Points on a hilly landscape, in no order, each with its height.
From any point a climber steps to the highest of the 4 points nearest to it. It stops when none of these is higher. Distance is the straight distance between rows; heights are no part of it.
k804 (h 733): [122 126 156 174  74 180 129 143 130 161 143 126 133 101 178  88 173 132
 126 152 101 108  98  76 140 182 156  93 172 175  68  83 131 104 125 115
 139  70 159 112 114 160 111  48 150 121 146]
k990 (h 715): [116 128 136 178  92 166 153 155 156 162 134 134 114 144 113  66 173 108
 158 144  89 126  96 116 115 169 154  93 166 171  85  70 110 169 119 141
 115  61 179  86 109 157  95  62 150 119 147]
k581 (h 697): [162 147 150  97 138 148 120 121 110 108 149 149  88 112 173 150  83 118
  96 128 149 117  96 158 109 158 106 119  91 165 133 164 164  89 161 117
 128 145 159 171 126 113 168  90  84 152  99]
k265 (h 740): [108 104 122 136  91 164 181 128 178 180 118 131 128 107 106  97 162  85
 185 151 126 105  82 108 133 175 143  95 145 197  83  82 108 152 139 167
 100  63 157  90 105 171 103  48 152 115 161]
k187 (h 594): [165 144 184  82 148 103 137 112 147  81 136 135 140 109 163 127  89 127
 109 100 127 138 126 147 138 165  65 102  93 148 159 117 148  46 175 146
 105 172 119 188 120 126 201  93  92 192  97]
k143 (h 555): [145 154 111 121 151 108 108 104 124 114  89 136 125 133 112 122 120 155
 108 128 129 141 137 150 122 108 146 176 124 121 159 179 131 117 102 112
 149 146 116 126 150 117 129 189 146 137 106]
k255 (h 661): [151 116 151 130  75 187 117 147 129 156 153 114 109 116 194 118 159 158
  91 159 128 113  66  88 147 197 155 107 144 169  92  89 153  83 113 107
 120  81 143 137 112 152 109  59 122 122 124]
k624 (h 699): [114 129 133 179  91 182 144 157 143 195 133 117 121 108 147  95 174 124
 144 150 120 125  67  95 125 183 150  68 154 183  84  67 126 144 113 143
 106  67 165  79  91 168 106  67 149  91 139]
k739 (h 674): [156 125 132 111 125 134 113 164 126 146 187 144  95 116 154 136  99 107
 141 164 131 115  96 147 110 133 111 136 120 136 110 158 144 128 158 130
 118 114 167 149 119 140 153 111  91 114 107]
k764 (h 585): [163 152 159  99 139 136 105 165 127 127 151 121 134 108 171 111  86 107
 120 136 112 135 114 168 121 121  89 121  89 144 137 128 141  95 147 120
 102 127 135 164 144 126 145 125  97 155  96]
k417 (h 643): [147  95 171 123 109 139 150 145 113 149 188 130  88 122 155 146 127 110
 117 162 132 107  84 149 104 170 103 128 136 171 100 154 153 154 147 141
 133 149 173 150 106 137 138  88  84 115 115]
k684 (h 538): [179 126 187  90 107 136 132 108 131  99 148 130 118 101 177 121 101 168
 102 108 131 149 120 124 156 168 103  83 112 106 141 105 152  30 134 135
  93 119 128 159 111 125 141  78  84 181  86]
k669 (h 696): [134 114 137 141 116 130 137 159 130 147 148 140 101 163  95 104 132 110
 160 149  94 121 114 125 115 116 125 124 142 128 111 142 134 177 142 125
 118 122 149  83 109 145  76 142 162 102 125]
k221 (h 685): [117 129  87 165 114 167 118 143 101 123 124 110 124 154  99 137 138 159
  96 112 123 131 150 110 148 154 156 126 142  95 146 141 113 141 119 118
 156 140 131 133 176 133  78 162 145 147 122]
k135 (h 667): [ 86  74  95 155 115 129 185 108 158 138 135 122 105 128  53 113 142 111
 167 131  98 117 132 126 116 135 145 121 167 112 114  95  87 194 150 137
 114 142 160  64  85 145  78 134 197 108 143]
k525 (h 506): [157 182 175  80 120 108 168 123 152 102  97 129 176 140 157  94 113 138
 148 106 124 140 146 140 171 135 126 152  91 101 183 120 120  57 143 128
  90 122  96 161 122 111 172 124 157 161  82]
k37 (h 672): [ 82  45  88 152 148  91 184  79 144 133 145 137 133 125  40 145 147  75
 137 125 112 128 161 118 138 120 146 115 161  98 112 117 123 190 146 146
 124 200 156  74  47 123  57 136 180  98 148]
k365 (h 641): [ 98 133 120 196  79 199 144 128 129 144 109 103 140 131 120  88 194  90
 130 121 109 124 110 120 100 154 174  70 155 128 110  83 108 180 103 136
 147  73 167  69 130 162 102  74 177 119 145]
k186 (h 693): [144 158 163 128 105 176 111 162 111 131 140 129 100 131 176 113 115 148
 121 150 108 134 115 144 143 152 151 125 127 131 132  91 151 107 131 108
 117  88 158 153 154 138 109  91 139 126  97]
k950 (h 320): [124 128 109 103 173  79  90 120  97 138 100 126 143 133 130 151 153 141
 139 126 133 149 165 123  90  46 109 198 122 124 129 151 145 162 105  98
 171 144  74 124 123 115 154 186 105 101 130]
k426 (h 795): [148 161 130 135 121 148 116 178 134 152 145 152 116 141 135  86 110 132
 139 167 107 129 119 156 110 138 105 167 111 141 130 145 126 133 149 136
 109  93 173 126 119 131 123 141 126 118 106]
k627 (h 700): [110  71 106 128 136 121 120 129 137 132 158 152 121 161  73 124 139 117
 152 144 116 138 138 119 114  96 146 140 146 112 120 139 117 195 130 127
 156 157 157  76 108 130  70 151 173  94 139]
k166 (h 627): [182 135 177  98  56 172 125 142 134 125 148 115 122  94 207  95 105 162
  94 121 112 123 108  98 173 182 161 112 110 135 122 117 149  47 150 112
 107  88 139 165 110 133 122  50 102 182 107]
k863 (h 826): [135 150 106 132 140 148 124 140 106 119 123 135 138 134 134 125 135 144
 127 118 118 156 140 150 132 129 145 152 141 105 158 154 119 144 117 131
 151 142 133 115 159 125  94 169 158 132 107]
k358 (h 678): [111 100 135 122 130 136 132 156 161 151 164 151 114 135  85 116 128  91
 175 163  86  95 113 128 116 112 123 148 134 121 119 143 126 197 164 149
 104  96 168 111  94 145 105 117 149 109 153]
k774 (h 607): [ 82  87  96 186 130 183 134 120 101 136 140 108 111 162  73 172 147 150
 116 109 138 133 147 121 145 148 151 101 176  93 128 116 102 160 114 127
 156 124 159  95 141 145  60 135 138 130 144]
k169 (h 564): [ 91  79  91 150 136 140 118 129  84 126 131 127 105 165  75 176 118 148
 144 141 149 127 167 118 143 100 146 127 141  99 132 117 117 153  93 137
 195 167 125 105 167 161  80 176 125 131 151]
k42 (h 46): [121 150  92 151 130 112 122  82 124 108  87 104 154 156 109 160  94 178
  95  90 170 135 182 108 179 107 141 145 122 110 137 137  82  94 117 122
 129 157  83 138 204 125 109 190 126 131 146]
k155 (h 756): [122  96 124 138  95 145 175 138 165 159 134 125 125 111 105  99 135  95
 167 162 133 112 102  94 131 171 131  84 156 207  90  74 116 168 154 162
  92  44 185 105 101 150 100  81 147 113 161]
k884 (h 739): [130 105 142 156  75 164 126 165 151 170 140 142  98 115 128  91 158 129
 161 167 102 103 108 131 135 148 122  98 130 164 101 109 126 162 133 152
 112  79 161 105 111 144  94  99 136  96 135]
k643 (h 651): [ 58  20  88 169 143 143 161 107 121 124 150 108  94 133  42 179 134 134
 141 105 127 120 153  89 147 116 149  95 156 105 113  98  99 171 113 147
 149 161 140  69  98 130  66 157 148 116 155]
k606 (h 488): [129 117  63 118 195  64  85 108 103 130 108 136 140 131 109 175 133 127
 113  97 185 125 185 111 110  54 101 163 122 124 102 139 133 141  92 111
 202 168  86 127 152 130 125 175 121 104 150]
k861 (h 751): [103 117 105 165 107 132 157 139 179 152 136 135 108 134 103  83 146  87
 161 139  88 120 108 131 106 150 142 108 149 145 105 104 115 195 149 150
 107  93 170  76 100 130  89 119 171 109 139]
k726 (h 593): [ 66  96  92 187  84 194 135 133 105 135 135  98  98 140  86 165 145 130
 104 109 142 130 148 124 119 152 175 100 172 101 129 105 107 172 102 133
 153 107 170  83 143 136  76 121 146 124 151]
k733 (h 777): [108 103 166 154  61 169 129 122 151 168 151 113 127  88 163  94 188 115
 114 168 132 111  58  87 132 188 175  91 174 210  72  61 144 105  86 153
 126  60 158 113  93 161 127  35 108 130 153]
k458 (h 648): [146 121 169 121  95 158 153 142 126 151 183 131  93 111 158 136 124 118
 128 149 151 107  65 134 123 183 132  93 129 150 106 131 162 123 138 148
 146 114 169 154  91 158 135  66 106 122 104]
k520 (h 543): [179 170 174  86 102 135 141 129 155 111 115 131 171 117 200 104  92 156
 127 103 109 154 130 122 155 177 112 112 100 122 155 109 121  55 144 136
  88 117  90 165 105 115 154  95 117 192  90]
k872 (h 634): [110 133 117 179  94 205 135 137 114 119 119 125 119 148 145  98 171 141
 129 130  93 161 112 141 112 179 174 120 144 120 136 107 135 165 137 116
 136 109 169  98 155 142  90 123 167 114 125]
k11 (h 615): [150 160 110 151 144 170 125 112 108 101  78 121 130 159 131 121 125 168
 116 120 144 143 156 149 146 119 151 146 130 107 161 166 124 116 127 117
 144 136 115 141 169 121 109 167 165 133 131]
k732 (h 421): [130  94  83 110 206  61  92  97 106 152 106 122 160 148 126 180 163 127
 133 119 175 129 183 118  99  53  92 168 119 122 109 157 146 145 114 100
 192 168  86 107 108 116 117 152 128 113 148]
k210 (h 664): [149 170 169  83 157 106  99 127  92  99 152 122 124  86 133 139 103 100
 107 132 127 135 106 158 106 148  74 120 104 139 146 154 163  85 158 126
 112 153 122 183 143 120 207  95  69 160 114]
k467 (h 149): [143 168 120  87 169  74 104 111 131  98  53 100 174 115 123 134 124 132
 107 107 159 142 137 116 121  78 140 164 111  99 171 159 131 118  95 117
 120 148  48 151 161  80 207 178 123 127 146]
k251 (h 644): [155 149 188  78 114 140 132 141 113 115 156 140 110 117 183 132 106 141
 112 142 135 126 103 156 121 164  94 110  93 140 131 141 174  81 162 136
 102 138 150 167 137 118 136 110  95 158  95]
k249 (h 495): [135 181 136 111 146 112  91 152 121 110 144 154 121 137 149  98 101 132
 129 149 118 124 135 157 131 120 115 170  87 120 140 155 143 120 135 112
 106 131 115 168 140 108 127 159 116 150 115]
k492 (h 414): [151 167 138 107 109 137 153 123 135  95  89 128 159 155 164 100 116 153
 114  91 122 141 144 149 148 141 161 141 106  97 182 139  98  75 135 108
 109 131 106 151 139 113 158 141 189 147 116]
k90 (h 770): [122 106 124 133 100 148 168 128 146 152 159 139  96 112 110 115 149 105
 157 197 140  88  88  95 115 178 121  91 154 200  91 104 137 145 137 176
 118  63 193 112  75 149 109  59 110  95 120]
k597 (h 801): [172 152 158 101 132 122 119 117  95  88 146 134 117  92 178 144 112 121
  94 135 135 135  78 157 100 156  74 126  88 146 142 147 178 103 166 120
 146 172 159 189 118 106 203 104  60 153 105]
k792 (h 698): [114 115 115 156 109 153 138 140 113 133 145 144 101 148 105  93 140 127
 160 148  91 118 121 141 126 148 141 122 151 130 131 149 122 184 119 121
 141 112 177  71 135 118  76 140 175 107 136]
k514 (h 716): [ 88 111 118 181  92 177 150 153 136 122 121 136 119 142 111 100 185 124
 167 134 115 110  81 115 115 143 144 101 178 123 106  99 104 187 111 137
 111  90 172  70 117 142  86 107 185  88 156]
k650 (h 481): [111 112  97 102 156 109  99 148 117 132 133 144 138 145 118 124 138 128
 144 137  98 135 132 127 115  60 120 174 133 106 132 173 140 181 124 128
 145 152 119 105 125 122 116 176 154 111 142]
k759 (h 91): [141 169 121  83 159  67 116  99 139 107  76 106 170 137 133 135 119 105
 118 119 166 135 146 117 149 107 136 167 124  90 195 134 103 110  97 120
 114 143  38 153 152  85 202 173 130 141 128]
k206 (h 669): [165 147 163  79 164 120 116 110 106  79 141 118 118  93 165 152 114  97
  96  92 127 144 103 164 120 171  61  98 101 126 147 143 169  53 174 128
 116 171 143 190 128 110 203  82  89 159 113]
k894 (h 645): [164 145 163 113  97 159 117 134 123 135 161 143 110  98 188 114 102 145
  99 152 128 130  95 127 138 180 110 100 121 161 146 120 170  75 160 117
 101 105 153 159 141 124 134  87  93 150  90]
k444 (h 728): [ 98  97 117 165 132 154 139 142 138 135 133 123  97 134 101 121 165 117
 163 157  93 134 138 125 112 113 150 129 151 130 115 132 111 200 126 150
 133 115 170  77 108 126  87 134 186 103 142]
k300 (h 541): [167 169 173  87  89 134 157 107 157 104 133 132 159 138 160 105  91 149
 128 102 110 139 146 148 167 152 112 133  83 111 166 126 125  46 143 113
  78  94  99 164 128 119 165  95 123 182 104]
k821 (h 606): [116  83  83 135 163 128 120 121 107 135 145 135 111 148  87 169 127 145
 142 109 140 131 160 123 120  86 116 160 113  96 114 149 127 162 104 124
 175 163 117  97 129 153  85 200 140 110 139]
k522 (h 609): [ 79  80 107 187 105 172 148 131 115 128 148 121 112 138  71 154 143 142
 123 119 146 141 140 127 120 133 164 112 149 112 131 129 111 180  98 146
 156 142 164  89 132 145  67 145 145 109 130]
k367 (h 604): [143 139 173  89 141 123 128 154  81 140 164 135 112 130 151 150 105 115
 119 142 119 129 100 148 105 123  74 134 116 153 109 161 168 123 172 145
 108 136 161 167 142 125 172 108  75 130 107]
k349 (h 717): [134 121 153 114 124 115 140 164 132 156 176 157  98 136 111 127 105  99
 172 164 121 105 124 139 100 113  97 132 112 141  94 165 139 163 172 143
 130 109 160 137 123 119 120 113 110 104 114]
k570 (h 159): [126 142  93 116 177  43 110  74 151 127  60  81 165 126 133 169 128 139
 111 105 189 124 162 102 144  68 144 139 114 106 138 150 110  94  94 130
 148 174  29 154 154 109 172 165 120 130 139]
k892 (h 637): [ 65  66 104 182  84 163 168 118 120 131 138 116 108 154  65 153 134 124
 149 129 155 130 140 117 107 130 152  97 183 100 109 113  86 190 109 151
 157 125 163  77 104 133  79 158 167 117 148]
k513 (h 682): [ 86  82 101 133 147 107 156 130 158 130 153 154 129 140  58 126 137  83
 159 138  93 118 142 111 126  94 148 134 155 120 132 127 118 204 165 126
 115 150 148  77  83 115  70 143 174  85 158]
k473 (h 657): [ 79  57  80 166 104 131 191  92 159 114 134  99 120 124  55 132 153  87
 130 132 102 119 121 102 124 136 161 107 160 119 111  99 112 186 125 152
 111 156 158  49  73 144  60 142 176 122 130]
k380 (h 52): [118 145  91 144 154 115  89 124 114 132  91 117 150 128  99 193 106 168
  93  99 172 132 169 111 151  91 127 144 123 106 111 140 115 111 100 130
 165 166  80 137 174 131  94 173 113 126 146]
k592 (h 630): [142 116 176 109 113 143 134 132 106 141 186 127  74 115 165 144 126 126
 107 145 136 106  81 136 105 175  98 121 116 168 116 125 168 103 155 134
 157 135 183 147 111 112 154  89  94 109  92]
k843 (h 807): [142  81 146 139  72 162 148 122 130 163 159 144 119  83 144 110 176 128
 124 158 148  97  53  94 135 174 159  88 161 188  86  69 134 125  97 159
 141  72 185 103  78 157 126  51 117 125 139]
k757 (h 463): [132 119  92 138 170 119 109 145 112 126 112 135 117 153 129 148 133 144
 125 126 132 130 133 141 108  99 140 181 125 114 128 156 137 168 110 143
 159 155 128 102 159 120 110 175 136  83 142]
k320 (h 559): [148 154 180  80 110 113 165 129 136  99 123 143 145 109 167 122  76 144
 136 104 121 144 134 146 167 161  90 100 108 120 160 129 142  46 144 139
  71 119 118 172  97 122 190  98 107 181 108]
k667 (h 449): [142 185 149  88 139  92 135 136 143 107 127 143 145 123 155  93  84 137
 139 127 100 138 141 165 136 114 121 137 104 120 174 135 114  70 147 105
  80 131  96 166 137  91 178 142 138 153 107]
k261 (h 325): [161 131  87  93 206  45  81  89 142 149  76 111 194 117 133 173 152 137
 100 101 207 134 172  99  98  70 123 162 126 126 123 111 114 119  82  98
 167 157   4 152 144 121 182 161  99 133 156]
k767 (h 33): [143 163  94 127 162  75 110  95 119 118  84 115 163 149 115 155 112 132
  88 102 172 119 150 129 150 102 134 164 117  94 153 156  94 116 100 148
 160 161  73 162 183 119 141 164 126 128 134]
k878 (h 567): [140 162 164  93 175  92 112 132 132  90 133 137 147  82 135 125 107  80
 118 101 134 150 120 163 109 149  68  99 102 141 148 157 138  88 152 127
 113 163 118 212 137 121 227 116  91 172 101]
k763 (h 568): [153 172 157 106 148  97  99 145 121  77 139 145 129 101 145 119  93  98
 105 111 116 131 126 160 133 134  78 108  90 140 137 153 141  64 155 129
 105 140 106 169 140 122 194 131  65 168 108]
k167 (h 556): [120 116  81 140 181 102 109 115  95 133 110 120 131 135 106 171 137 149
 103 108 165 121 161 119 113  69 106 166 118 115 128 158 136 143  86 126
 175 174  99 101 143 136 119 182 129 125 143]
k773 (h 659): [161 116 179 107  64 156 126 125 121 142 143 139  90  87 205 127 131 149
  97 166 128 111  74 126 137 202 125 112 132 153 117 113 148  84 130 124
 120 122 161 149 112 150 129  72  88 123  98]
k511 (h 242): [112 186 151  87 176  65  87 139 127  98  92 120 150 103 131 129 103 105
 124  86 106 114 137 149  94  72  92 130 100 107 138 172 135 109 129  99
 118 140  53 194 132 111 216 161  67 142 134]
k76 (h 358): [130 192 147  92 166  79 104 124 132 114 105 146 146 124 139 116  99 112
 131 116 111 138 133 154 115 105 107 154  79 119 171 159 136 110 131 105
  99 140  89 154 127  89 186 157 106 151 136]
k735 (h 576): [ 34  67 110 194 102 180 127 125 109 124 153  99 110 140  67 160 155 129
 133 101 134 126 158 105 129 131 150 110 185  99  95  74  81 171 117 127
 133 115 171 102 132 146  66 134 128 137 162]
k835 (h 773): [111 136 125 199  77 184 103 152 150 170 132 115 179  96 166  86 191 122
 107 134 121 111  69  78 134 177 166  72 166 185  55  58 123 118  85 111
 113  62 163  93 106 159 124  45 130 106 167]
k984 (h 662): [ 79 107 109 190 104 202 168 140 108 132 129 117 115 147  99 105 190 110
 148 126 116 140 112 136 117 172 181  87 169 111 109  94 118 179 109 139
 141 101 181  86 131 145  81 108 158 114 146]
k325 (h 611): [ 89  96 105 170 101 187 112 144 104 125 154 131  95 131  83 184 135 151
 120 104 134 134 156 109 138 118 141 130 163 106 117 119  96 157 118 118
 177 155 145 115 145 145  57 172 130 131 148]
k995 (h 755): [108 112 152 144 101 119 165 166 139 174 173 139  82 128 131 127 132  97
 150 200 114 111  92 126 122 160 105 104 136 154 115 133 140 163 151 154
 135  72 189 124 101 136 117  93 122 102 136]
k851 (h 275): [152 165 121 102 131 106 155 107 126 101  87 124 164 148 116 108 101 152
 131  95 145 153 160 137 141 126 152 157 110  97 191 151  95  82 114 109
 122 137  87 153 156  89 172 157 149 150 116]
k141 (h 233): [119 171 113 104 170  74  86 143 122 119 104 130 135 126 147 115 112 136
 133 131 115 144 139 153 107  69 109 160  92 111 141 169 144 123 118 127
 153 147  90 149 126 107 156 172 110 132 140]
k919 (h 280): [135 191 149  89 156  81  87 113 139 109 103 124 153 102 140 138  87  95
 112 102 119 122 136 160 101 115  97 130  86 109 165 144 122  93 139 129
  94 152  66 186 119  93 229 138  61 173 101]
k564 (h 688): [160 149 144 136  93 176 126 154 130 129 127 141 128 140 178  67 143 174
 121 113 100 137 117 130 133 165 168 129 144 130 123 101 135 116 134  95
 102 100 134 133 150 136  90  79 156 121 101]
k875 (h 223): [146 162  98  86 197  75  79 141 114 104  93 130 161 114 133 135 136 123
 128 119 114 113 150 135  86  49 106 181 120 112 120 153 140 148  94  99
 141 141  80 138 115  85 185 166  97 109 142]
k585 (h 48): [125 151 120 117 161  90 115  82 147 119  85  94 159 129 109 170 103 136
 116  84 187 137 162 120 174 103 137 150 144 102 162 145  75  80 114 122
 132 161  32 151 174 121 178 164 134 134 147]
k992 (h 416): [145 176 130 110 121 130 129 149 106 112 115 149 140 152 164  91 121 154
 108 137 111 135 148 157 138 109 134 142 116 114 158 140 132 112 118 105
 120 120 106 148 156 105 144 153 119 144 114]
k781 (h 509): [140 186 175  92 141  79 143 123 159  97 121 109 160 129 159 114 110 121
 142  81 111 144 143 149 145 130  85 109  79 114 179 141 130  75 142 131
  60 139  81 158 140 108 200 134 128 173  97]
k647 (h 666): [152 142 173 114  98 147 139 163 119 128 156 152 107 109 157 128 117 127
 123 158 135 137 103 141 124 150 128 117 102 138 134 123 158  99 137 118
 118 100 166 147 140 135 123  97 114 112 120]
k613 (h 670): [166 138 166 125  82 181 151 137 135 161 159 122 115 127 175 106 128 157
 113 149 131 139  98 122 136 178 146 106 152 155 115 107 161  90 129 120
 111  87 140 146 121 153 106  76 112 137  99]
k483 (h 783): [134  86 155 126  81 138 205 101 146 168 138 158 107 104 141 116 152 101
 152 179 144  82  72  99 125 185 134 102 163 190  85 100 139 161 137 180
 132  68 187 138  51 138 109  62 102 101 148]
k383 (h 640): [151 150 166 111 109 135 125 144 106 123 163 133  98 111 171 125 136 128
 115 149 143 119  96 162 129 169 101 110 107 147 133 157 179  87 160 135
 122 123 165 176 140 124 147  96  86 140  92]
k482 (h 191): [128 181 123  96 186  45  93 111 121 125  70 110 138  94 138 118 115 121
 122 128 112 135 154 147 109  51 110 172 109 117 151 142 126 120 105  94
 132 142  53 161 101 100 214 171  92 131 130]
k259 (h 545): [165 138 193  87 108 131 155  98 150  87 158 138 167 103 175 108  97 144
 159 103 125 136 140 129 173 176  90 112 108 129 157 107 130  37 160 125
  76 111  83 152  90 125 203  83 101 194  95]
k844 (h 768): [136  88 148 118  71 144 168 108 144 134 162 125  84 105 147 131 145  89
 148 156 143  81  75 112 121 182 126 103 148 179  82 115 141 160 151 181
 131 123 180 131  71 141 112  44 115  96 130]
k579 (h 47): [142 137  99 132 181  60  75  71 176 127  80 108 164 119 105 177 114 144
  95  78 187 122 171  75 169  57 113 137 107  93 130  99  78  73 101 122
 133 156  19 140 181 125 192 174 128 111 162]
k446 (h 230): [131 182 122  95 166  70 128 107 141 104  81 121 158 125 153  97 103 121
 144 116 132 136 152 149 137  88 137 161 106 103 173 143 118 102 109 101
 115 139  67 169 159  96 185 178 112 129 118]
k769 (h 683): [117 140 136 177  78 201 120 138 124 166 140 100 132 142 149  88 175 149
 125 147 109 122 118 119 111 168 167 112 157 135 118  94 123 153 117 119
 123 105 161  89 135 141  82  77 163 107 119]
k201 (h 769): [134  79 112 133 119 116 184 127 193 142 138 140 114 106  88  93 108  80
 173 155  92  98 104 113 117 131 134  95 160 186  91 118 113 179 161 154
  89  89 162  96  85 118  71  80 144 112 152]
k660 (h 665): [ 82  34  79 176 117 146 152  97 111 118 156 131 104 150  52 174 124 120
 152 114 130 111 145  97 125 102 135 110 155 113 104 118 128 172 133 143
 149 166 145  75 107 148  77 152 152 115 143]
k215 (h 473): [140 185 158  98 134 112 105 145 120 142 112 146 126 112 142 115 103 137
 107 123 105 137 137 157 124  97  96 154  92 126 122 151 142 115 142 109
  90 140 123 176 138 115 166 151  82 135 135]
k965 (h 98): [138 129  73 141 184  83  89  69 145 135  85 118 166 124 122 180 121 143
  99 107 190 126 170 114 151  73 112 142 124 118 114 132  94  90  87 141
 149 175  44 147 183 126 146 167 112 130 145]
k519 (h 639): [108 116  99 187 103 184 115 128  99 123 116 110  91 164  77 167 149 142
 103 119 136 130 149 133 143 135 150 124 158 106 137 123 102 155 125 124
 175 123 157 102 188 157  71 156 136 130 148]
k51 (h 681): [101  53  80 140 156  91 141 105 111 120 160 131 128 146  73 173 160 123
 149 124 134 142 174  95 127  95 121 137 145  99 106 141 126 171 124 135
 159 179 153  69 107 134  87 160 162  91 157]
k623 (h 554): [106  98 106 122 161  88 104 141 110 125 119 130 118 158 116 144 133 129
 140 150 105 150 153 128 112  87 132 181 122 104 119 181 134 166 120 123
 158 144 121 112 132 119 119 178 155  87 145]
k294 (h 139): [139 174 148  94 152  87 152 120 156  93  82 116 169 144 133 112 109 125
 154 105 132 135 144 131 141 107 137 138 112  90 212 130 105  59 117 139
  81 146  47 152 137  86 225 179 138 150 122]
k322 (h 279): [144 144  94 104 181  45  85 100 131 106  68 112 176 137 138 145 135 117
 102 108 161 129 165 122 109  68 122 186  96  94 134 146 120 130  87  99
 146 163  46 141 152  98 180 173 113 111 121]
k772 (h 673): [127 134 148 130 112 165 133 165 108 123 127 141 111 139 140 103 130 141
 149 143 109 145 119 143 133 136 164 129 118 140 132 132 141 164 133 132
 126 108 154 109 147 135  90 125 145 112 121]
k638 (h 514): [167 186 160  99 116 143 133 138 144 122 124 136 150 128 166  93  90 156
 131 119 104 145 132 161 157 144 141 129  93 133 152 136 134  79 149 130
  93 113 121 160 138 109 139 115 131 169  94]
k550 (h 528): [175 175 151 106 117 131 117 147 116 116 141 139 128 127 165  95  82 165
 126 127 110 142 119 157 154 153 119 130 104 140 165 127 139  78 167 119
 100 116 136 163 134 114 121 110 108 150 103]
k578 (h 577): [ 87  76  84 142 123 146 132 112 108 123 141 138 129 144  92 155 155 128
 137 104 139 128 137 128 120 114 138 151 157 101 144 139 131 186 112 139
 182 168 135  89 151 138  71 176 145 119 124]
k18 (h 620): [131 155 129 124 144 131 119 148 120 129 112 137 108 140 143 133 112 160
 142 144 108 130 129 157 125 115 131 165 116 114 139 169 136 151 135 105
 122 107 121 112 157 133 123 173 146 111 106]
k852 (h 660): [125 142 124 106 138 114 112 160 122 132 150 146 114 152 144 105 102 133
 139 143  83 140 123 153 102  88  94 161 113 129 133 165 135 148 143 103
 136 114 151 120 127 117 118 176 110 110 124]
k43 (h 584): [111  79  78 148 154 122  98  98 103 123 116 132 135 160  89 179 103 155
 129 105 154 137 179 123 128  90 111 151 121 107 120 118 133 142  96 117
 187 172 110 106 154 155  87 177 120 129 133]
k845 (h 68): [136 152 102 135 166  97  94 101 124 136  89 113 165 147 103 189 106 158
  89  94 171 132 164 102 158  73 139 137 104 104 136 137 111 100  98 112
 149 183  78 157 175 124 155 185 132 129 156]
k683 (h 18): [141 149  98 117 169  63 123  77 132 105  71 118 163 141  94 138 119 141
  95 107 160 139 139 113 152 103 138 163 127  89 168 141 108  88 117 123
 136 158  53 160 178 100 174 168 156 135 135]
k12 (h 404): [141 111  86 101 198  72 105 113 110 130  66 119 189 122 128 180 151 139
 104 112 197 121 174 108 103  53 108 162 108 123 125 131 143 116  90 120
 172 170  50 135 146 121 145 175 119 112 171]
k692 (h 546): [165 168 170  92 154 100 136 136 154 101 125 140 160 114 153 122  87 100
 117 123 116 133 152 143 141 121  86  88  83 143 162 150 141  64 151 133
  86 141  92 187 133 104 198 115  83 188 100]
k56 (h 679): [118 132 143 188 100 196 119 151 145 154 138 127 133 123 164  78 186 117
 125 138  90 135  88 108 138 168 190  95 157 141  77  73 117 152 119 119
 126  60 169  72 112 159 108  63 159 113 137]
k378 (h 718): [135 149 145 148  96 182 113 162 119 160 143 140 100 146 146  92 138 134
 142 154  99 139 105 134 126 159 149 122 142 144 113 110 126 138 139 113
 113  93 157 129 134 140  88 103 133 129 115]
k978 (h 671): [ 89  64  90 132 113 116 167 102 197 129 137 126 138 114  72  92 132  84
 147 138  88 113 138 119 116 120 156 116 157 143 103 113 101 215 160 134
  77 142 170  62  47 122  49 122 183  96 150]
k264 (h 705): [130 121 135 131 118 107 113 162 125 137 153 124  93 140 112 104 117 110
 131 134 100 132 120 126 116  86 120 149 113 133 118 155 148 161 149 125
 131 110 145 112 129 129 118 148 125 106 132]
k491 (h 642): [113  73  89 124 175  98 107 125 105 125 129 133 139 169  91 167 153 134
 157 135 157 138 170 132 118  76 117 168 127 101 109 140 146 176 121 124
 163 165 112  92 121 146 114 171 161 109 136]
k93 (h 626): [ 53  56  95 190 119 148 126 139  88 131 131 120 104 142  59 192 121 136
 130 108 151 133 154 107 149 110 146 103 150 103 101  86  85 158 102 127
 139 154 144  82 130 154  59 150 135 134 155]

Call two points neighbours if one is among the 4 nearest of the other. Go from one point of each pair to the other, from neighbour to neighbour, staying as high as possible. Name the lowest point that can't be avoided.
k843, k597 -> k251
k843, k863 -> k18
k843, k201 -> k155

Where does a climber stop that starts at each point below?
k482 -> k597
k990 -> k843
k851 -> k597
k259 -> k597
k446 -> k597
k169 -> k863
